A landscape with many valleys, sampled at points; each row gives a point and its height.
A ball rolls from a point to the lowest of its 2 nearest points, and stops where none of them is lower. Distance is the straight distance between rows; heights are no part of it.
vir (h 76.7): 161; 130; 105; 113; 127; 90; 96; 117; 152; 110; 110; 108; 89; 128; 139; 148; 107; 148; 133; 185; 165; 164; 119
tope (h 7.7): 101; 156; 140; 120; 140; 138; 121; 159; 89; 137; 154; 127; 114; 116; 84; 84; 143; 86; 123; 121; 154; 142; 84
bori (h 63.9): 106; 119; 181; 148; 119; 151; 158; 142; 177; 100; 147; 132; 137; 165; 129; 133; 120; 114; 120; 110; 129; 131; 192
zovib (h 46.7): 136; 118; 113; 169; 132; 92; 115; 134; 114; 191; 117; 136; 135; 184; 154; 132; 114; 152; 112; 127; 136; 119; 141
losup (h 45.9): 148; 144; 120; 127; 64; 100; 130; 102; 112; 113; 135; 131; 169; 98; 102; 95; 183; 165; 153; 106; 136; 136; 98
zeko (h 33.9): 116; 157; 138; 146; 74; 121; 79; 124; 136; 155; 149; 188; 81; 163; 121; 107; 125; 181; 118; 92; 141; 99; 169
nam (h 75.2): 110; 145; 126; 151; 107; 140; 142; 116; 105; 143; 142; 154; 143; 133; 144; 118; 150; 103; 137; 116; 160; 115; 104
kevo (h 77.8): 150; 148; 67; 131; 79; 133; 114; 72; 130; 103; 123; 114; 125; 94; 142; 138; 122; 137; 114; 131; 146; 102; 81
bifud (h 30.4): 131; 109; 127; 103; 178; 108; 162; 192; 106; 136; 135; 114; 137; 139; 109; 134; 131; 96; 133; 158; 104; 166; 130
limil (h 78.7): 90; 151; 181; 136; 138; 167; 102; 65; 119; 117; 138; 114; 140; 109; 135; 115; 153; 107; 136; 136; 144; 116; 86
Ker (h 25.1): 159; 91; 128; 93; 109; 66; 144; 183; 95; 134; 147; 119; 115; 147; 90; 99; 171; 138; 143; 140; 121; 166; 126
noze (h 50.7): 86; 110; 170; 123; 180; 134; 181; 160; 201; 97; 160; 155; 155; 147; 116; 130; 119; 104; 129; 122; 87; 111; 151
Kofeg (h 26.8): 115; 94; 83; 69; 151; 149; 139; 121; 119; 141; 119; 131; 93; 79; 132; 164; 124; 110; 160; 167; 97; 125; 114
Lusik (h 32.1): 108; 123; 123; 183; 119; 121; 123; 155; 94; 210; 128; 170; 109; 188; 127; 100; 127; 185; 125; 91; 79; 99; 181
Mimel (h 7.6): 91; 132; 165; 153; 173; 140; 93; 120; 122; 165; 114; 110; 109; 165; 138; 118; 120; 124; 118; 143; 134; 118; 142
Fipuv (h 75.0): 157; 138; 134; 125; 113; 137; 102; 121; 124; 98; 107; 132; 87; 102; 141; 139; 107; 133; 119; 110; 184; 140; 130
tira (h 18.1): 116; 128; 141; 138; 176; 143; 82; 123; 96; 162; 113; 107; 79; 115; 132; 125; 116; 100; 106; 143; 131; 97; 105
Dusi (h 59.0): 117; 153; 126; 136; 157; 140; 155; 155; 130; 120; 124; 152; 153; 129; 150; 153; 92; 99; 122; 120; 146; 144; 144
safaz (h 40.0): 121; 146; 111; 125; 173; 146; 168; 128; 128; 103; 112; 85; 171; 110; 125; 161; 134; 121; 133; 140; 77; 99; 113
Temam (h 31.3): 94; 124; 173; 153; 108; 133; 138; 123; 110; 156; 147; 110; 145; 178; 87; 74; 149; 146; 126; 80; 87; 132; 159
suto (h 61.2): 117; 147; 155; 146; 131; 165; 147; 152; 157; 99; 143; 161; 127; 147; 154; 149; 98; 109; 124; 109; 169; 142; 177
tiv (h 31.7): 104; 175; 108; 118; 156; 116; 142; 155; 143; 104; 153; 121; 137; 130; 114; 128; 152; 113; 130; 173; 121; 110; 102
das (h 41.2): 145; 132; 153; 128; 59; 97; 108; 98; 88; 139; 128; 140; 159; 115; 92; 94; 171; 173; 146; 71; 132; 124; 120
lapa (h 27.0): 84; 163; 155; 159; 107; 145; 105; 105; 114; 157; 141; 112; 121; 168; 97; 80; 136; 172; 115; 80; 85; 95; 166
vez (h 41.6): 125; 100; 102; 181; 113; 107; 138; 154; 108; 205; 124; 166; 116; 187; 173; 130; 113; 159; 120; 116; 118; 78; 154
daba (h 44.7): 129; 131; 53; 114; 145; 152; 156; 99; 134; 125; 113; 96; 151; 102; 144; 170; 112; 110; 133; 148; 89; 116; 107
gis (h 17.4): 83; 163; 126; 182; 145; 155; 149; 142; 126; 174; 148; 159; 90; 179; 128; 70; 127; 159; 140; 101; 79; 100; 178
neli (h 56.8): 126; 154; 122; 138; 145; 143; 142; 111; 133; 116; 108; 123; 190; 118; 150; 157; 99; 108; 133; 132; 145; 161; 129
geb (h 17.0): 170; 90; 122; 96; 107; 121; 162; 144; 122; 100; 122; 134; 154; 102; 128; 136; 144; 116; 160; 138; 128; 194; 141
fod (h 81.7): 144; 109; 107; 103; 98; 144; 104; 94; 131; 112; 137; 118; 62; 92; 145; 147; 164; 135; 131; 168; 116; 68; 86
lup (h 53.6): 164; 115; 101; 158; 98; 142; 160; 120; 88; 129; 90; 101; 142; 118; 151; 165; 126; 133; 117; 93; 120; 94; 142
ris (h 79.4): 110; 160; 135; 116; 136; 167; 85; 59; 123; 99; 116; 111; 130; 83; 124; 119; 124; 110; 125; 163; 143; 134; 62
mubi (h 53.5): 132; 139; 124; 152; 112; 65; 62; 82; 147; 166; 141; 136; 128; 176; 137; 119; 109; 171; 105; 149; 143; 102; 114
pinan (h 68.3): 155; 73; 153; 151; 105; 105; 178; 163; 92; 147; 125; 144; 151; 172; 157; 142; 157; 142; 128; 114; 107; 140; 162
piva (h 24.6): 121; 91; 179; 146; 124; 123; 145; 161; 108; 147; 135; 92; 135; 169; 92; 95; 152; 117; 118; 96; 90; 137; 148
motul (h 49.6): 125; 170; 134; 127; 88; 105; 97; 93; 126; 99; 142; 119; 143; 118; 96; 92; 177; 162; 136; 131; 138; 113; 82
vifu (h 19.7): 126; 154; 125; 66; 157; 128; 154; 169; 163; 83; 152; 140; 150; 88; 98; 124; 101; 85; 126; 130; 112; 161; 146
Gon (h 61.3): 126; 146; 144; 140; 138; 114; 137; 166; 151; 124; 132; 102; 129; 166; 118; 127; 154; 156; 111; 138; 109; 91; 164
zon (h 47.2): 100; 103; 177; 106; 165; 131; 186; 139; 192; 106; 157; 158; 188; 111; 129; 138; 95; 87; 118; 104; 93; 129; 158
Bag (h 30.5): 146; 95; 182; 128; 124; 103; 114; 132; 117; 126; 136; 87; 141; 137; 81; 94; 150; 123; 121; 106; 128; 167; 139
Felun (h 16.3): 125; 146; 121; 87; 144; 162; 133; 151; 134; 88; 141; 139; 127; 72; 85; 116; 111; 70; 130; 116; 137; 176; 121
poput (h 78.5): 129; 161; 146; 127; 145; 129; 76; 80; 134; 100; 114; 96; 135; 110; 119; 105; 130; 139; 122; 156; 157; 165; 74
noliz (h 33.4): 116; 107; 140; 136; 193; 175; 167; 170; 124; 133; 108; 152; 109; 111; 147; 153; 106; 104; 132; 103; 113; 84; 149
tapu (h 77.6): 141; 153; 139; 110; 153; 109; 91; 118; 146; 86; 113; 91; 115; 113; 112; 127; 116; 134; 125; 157; 148; 172; 110
Vukud (h 25.0): 98; 163; 133; 65; 182; 129; 144; 136; 162; 90; 156; 128; 157; 106; 107; 127; 118; 106; 132; 167; 99; 144; 115
noku (h 79.8): 154; 134; 95; 115; 96; 120; 114; 103; 122; 109; 123; 98; 99; 98; 129; 142; 147; 152; 122; 141; 121; 79; 110
sutuf (h 76.9): 100; 121; 181; 134; 129; 145; 127; 97; 115; 148; 146; 123; 144; 130; 130; 106; 163; 109; 143; 121; 146; 126; 104
meku (h 50.6): 157; 120; 84; 145; 134; 79; 82; 128; 141; 179; 140; 126; 105; 158; 144; 114; 94; 138; 100; 158; 146; 106; 108
Vosi (h 38.5): 136; 145; 153; 130; 85; 94; 72; 114; 141; 126; 134; 188; 78; 149; 132; 107; 131; 170; 123; 102; 188; 128; 124
nuzit (h 20.6): 132; 74; 105; 69; 133; 127; 130; 119; 137; 123; 118; 150; 128; 88; 131; 147; 129; 126; 180; 165; 125; 208; 124
Kevuv (h 73.7): 140; 135; 117; 123; 107; 146; 129; 126; 117; 114; 138; 155; 97; 101; 151; 145; 128; 108; 133; 120; 167; 111; 119
nuvo (h 23.5): 95; 69; 92; 31; 145; 164; 127; 107; 135; 138; 100; 142; 120; 61; 133; 155; 103; 128; 163; 145; 100; 169; 132
zak (h 48.3): 159; 123; 81; 133; 115; 147; 161; 123; 121; 117; 102; 105; 131; 93; 155; 184; 113; 119; 125; 128; 115; 108; 136
puruk (h 72.0): 136; 152; 86; 161; 97; 142; 114; 149; 157; 138; 152; 180; 101; 148; 163; 136; 116; 126; 107; 130; 166; 68; 130
fid (h 35.1): 115; 117; 139; 113; 174; 140; 171; 149; 117; 119; 134; 110; 148; 110; 119; 135; 142; 105; 151; 135; 80; 116; 118
fugeb (h 51.0): 141; 150; 76; 180; 110; 96; 119; 107; 124; 170; 130; 132; 177; 181; 151; 127; 89; 134; 104; 116; 145; 116; 117
zamuk (h 78.6): 141; 150; 99; 114; 177; 134; 103; 120; 126; 120; 83; 76; 124; 107; 113; 153; 79; 116; 101; 154; 131; 171; 126
teko (h 63.7): 122; 137; 171; 145; 107; 152; 146; 110; 151; 93; 141; 102; 169; 139; 126; 127; 138; 125; 116; 100; 127; 126; 158
Kepov (h 76.3): 157; 138; 85; 113; 98; 169; 104; 96; 141; 74; 97; 117; 90; 82; 144; 160; 96; 127; 121; 140; 144; 127; 111
kulu (h 65.2): 165; 91; 132; 140; 82; 91; 156; 152; 66; 162; 116; 131; 155; 157; 129; 123; 162; 159; 127; 83; 107; 120; 154
dimim (h 21.3): 175; 103; 136; 116; 89; 82; 155; 165; 133; 108; 137; 132; 143; 143; 114; 120; 158; 140; 147; 129; 157; 184; 139
laf (h 10.9): 96; 159; 166; 154; 137; 151; 83; 101; 120; 141; 117; 93; 122; 154; 108; 101; 121; 145; 103; 111; 138; 117; 133
Tusis (h 38.2): 113; 83; 171; 126; 202; 159; 179; 157; 117; 149; 118; 166; 144; 117; 157; 161; 99; 95; 135; 96; 100; 116; 138
Vosa (h 12.8): 113; 166; 155; 124; 142; 166; 125; 145; 126; 105; 146; 136; 137; 96; 87; 102; 124; 77; 115; 107; 149; 148; 115
kikim (h 32.5): 117; 172; 76; 101; 129; 145; 124; 153; 136; 103; 142; 125; 91; 109; 114; 127; 138; 109; 117; 167; 116; 100; 92
Tibil (h 79.2): 135; 122; 53; 101; 152; 142; 113; 107; 146; 115; 85; 90; 127; 101; 124; 165; 64; 126; 126; 160; 130; 189; 120
nepi (h 60.0): 145; 106; 111; 167; 77; 118; 141; 111; 81; 170; 106; 141; 145; 142; 149; 146; 123; 146; 119; 76; 125; 96; 146
sutul (h 29.8): 109; 130; 58; 69; 120; 169; 122; 130; 127; 110; 132; 113; 92; 83; 105; 135; 144; 114; 153; 164; 104; 122; 87
vuzi (h 73.3): 153; 77; 157; 125; 130; 87; 134; 130; 127; 157; 118; 128; 116; 160; 177; 166; 133; 143; 148; 163; 152; 141; 152
toki (h 56.2): 105; 134; 157; 138; 182; 125; 152; 176; 171; 113; 142; 124; 136; 171; 133; 139; 135; 135; 127; 159; 105; 103; 158
kir (h 75.4): 175; 76; 100; 108; 130; 78; 123; 130; 139; 129; 104; 109; 102; 137; 159; 176; 119; 153; 146; 183; 150; 167; 153
Kuli (h 71.0): 140; 61; 183; 137; 126; 96; 161; 142; 141; 133; 139; 130; 142; 175; 155; 153; 145; 133; 143; 145; 127; 153; 170
bitaf (h 35.4): 154; 88; 176; 126; 78; 100; 118; 123; 90; 148; 134; 112; 151; 116; 80; 75; 175; 138; 140; 76; 122; 159; 129
bage (h 66.3): 109; 161; 123; 144; 135; 147; 132; 179; 139; 120; 141; 122; 101; 138; 120; 114; 163; 146; 112; 141; 110; 42; 132
bedug (h 25.9): 128; 107; 153; 136; 168; 168; 130; 128; 87; 152; 99; 114; 91; 99; 143; 150; 113; 83; 119; 101; 128; 104; 135
Fogo (h 59.7): 140; 139; 144; 133; 122; 152; 149; 98; 139; 80; 122; 115; 193; 97; 133; 126; 134; 111; 143; 114; 150; 154; 132
nutud (h 52.8): 127; 147; 137; 125; 92; 76; 65; 73; 141; 135; 136; 131; 113; 142; 126; 107; 153; 170; 124; 159; 149; 109; 69
tiz (h 70.2): 141; 152; 93; 154; 106; 148; 120; 147; 155; 117; 133; 142; 102; 130; 153; 144; 131; 142; 82; 129; 129; 32; 129
Kazag (h 54.0): 134; 157; 85; 164; 128; 113; 135; 111; 119; 134; 113; 102; 182; 150; 138; 140; 101; 126; 114; 142; 141; 141; 109
kigi (h 26.6): 84; 179; 117; 167; 121; 146; 106; 141; 130; 172; 160; 180; 78; 173; 124; 68; 125; 156; 114; 103; 118; 111; 172
zufub (h 79.7): 147; 118; 66; 131; 129; 134; 101; 87; 162; 101; 61; 108; 143; 89; 139; 142; 93; 144; 158; 130; 149; 221; 103
Ridid (h 27.7): 143; 92; 152; 105; 151; 97; 151; 202; 104; 148; 157; 138; 111; 148; 88; 105; 149; 88; 138; 145; 125; 170; 124
rem (h 43.4): 109; 96; 176; 108; 168; 153; 172; 118; 145; 115; 126; 161; 177; 85; 151; 142; 90; 86; 131; 92; 110; 147; 150
zalek (h 40.9): 156; 117; 122; 125; 62; 74; 82; 92; 140; 123; 134; 185; 73; 121; 145; 119; 147; 167; 147; 125; 182; 130; 81

For each start below, name the point where the ball stops.
Vukud -> tope
kir -> geb
nepi -> geb
nutud -> piva
tiz -> Mimel
kikim -> geb
Kazag -> gis
bifud -> geb
zalek -> gis
mubi -> gis

Call two points neighbours if one is among the 2 nearest of the other. Go from one point of each pair to the other, from neighbour to neighbour, staying as low as possible. Name the highest point that can't be avoided.
piva / gis -> nutud
Mimel / piva -> Temam
geb / tope -> kikim
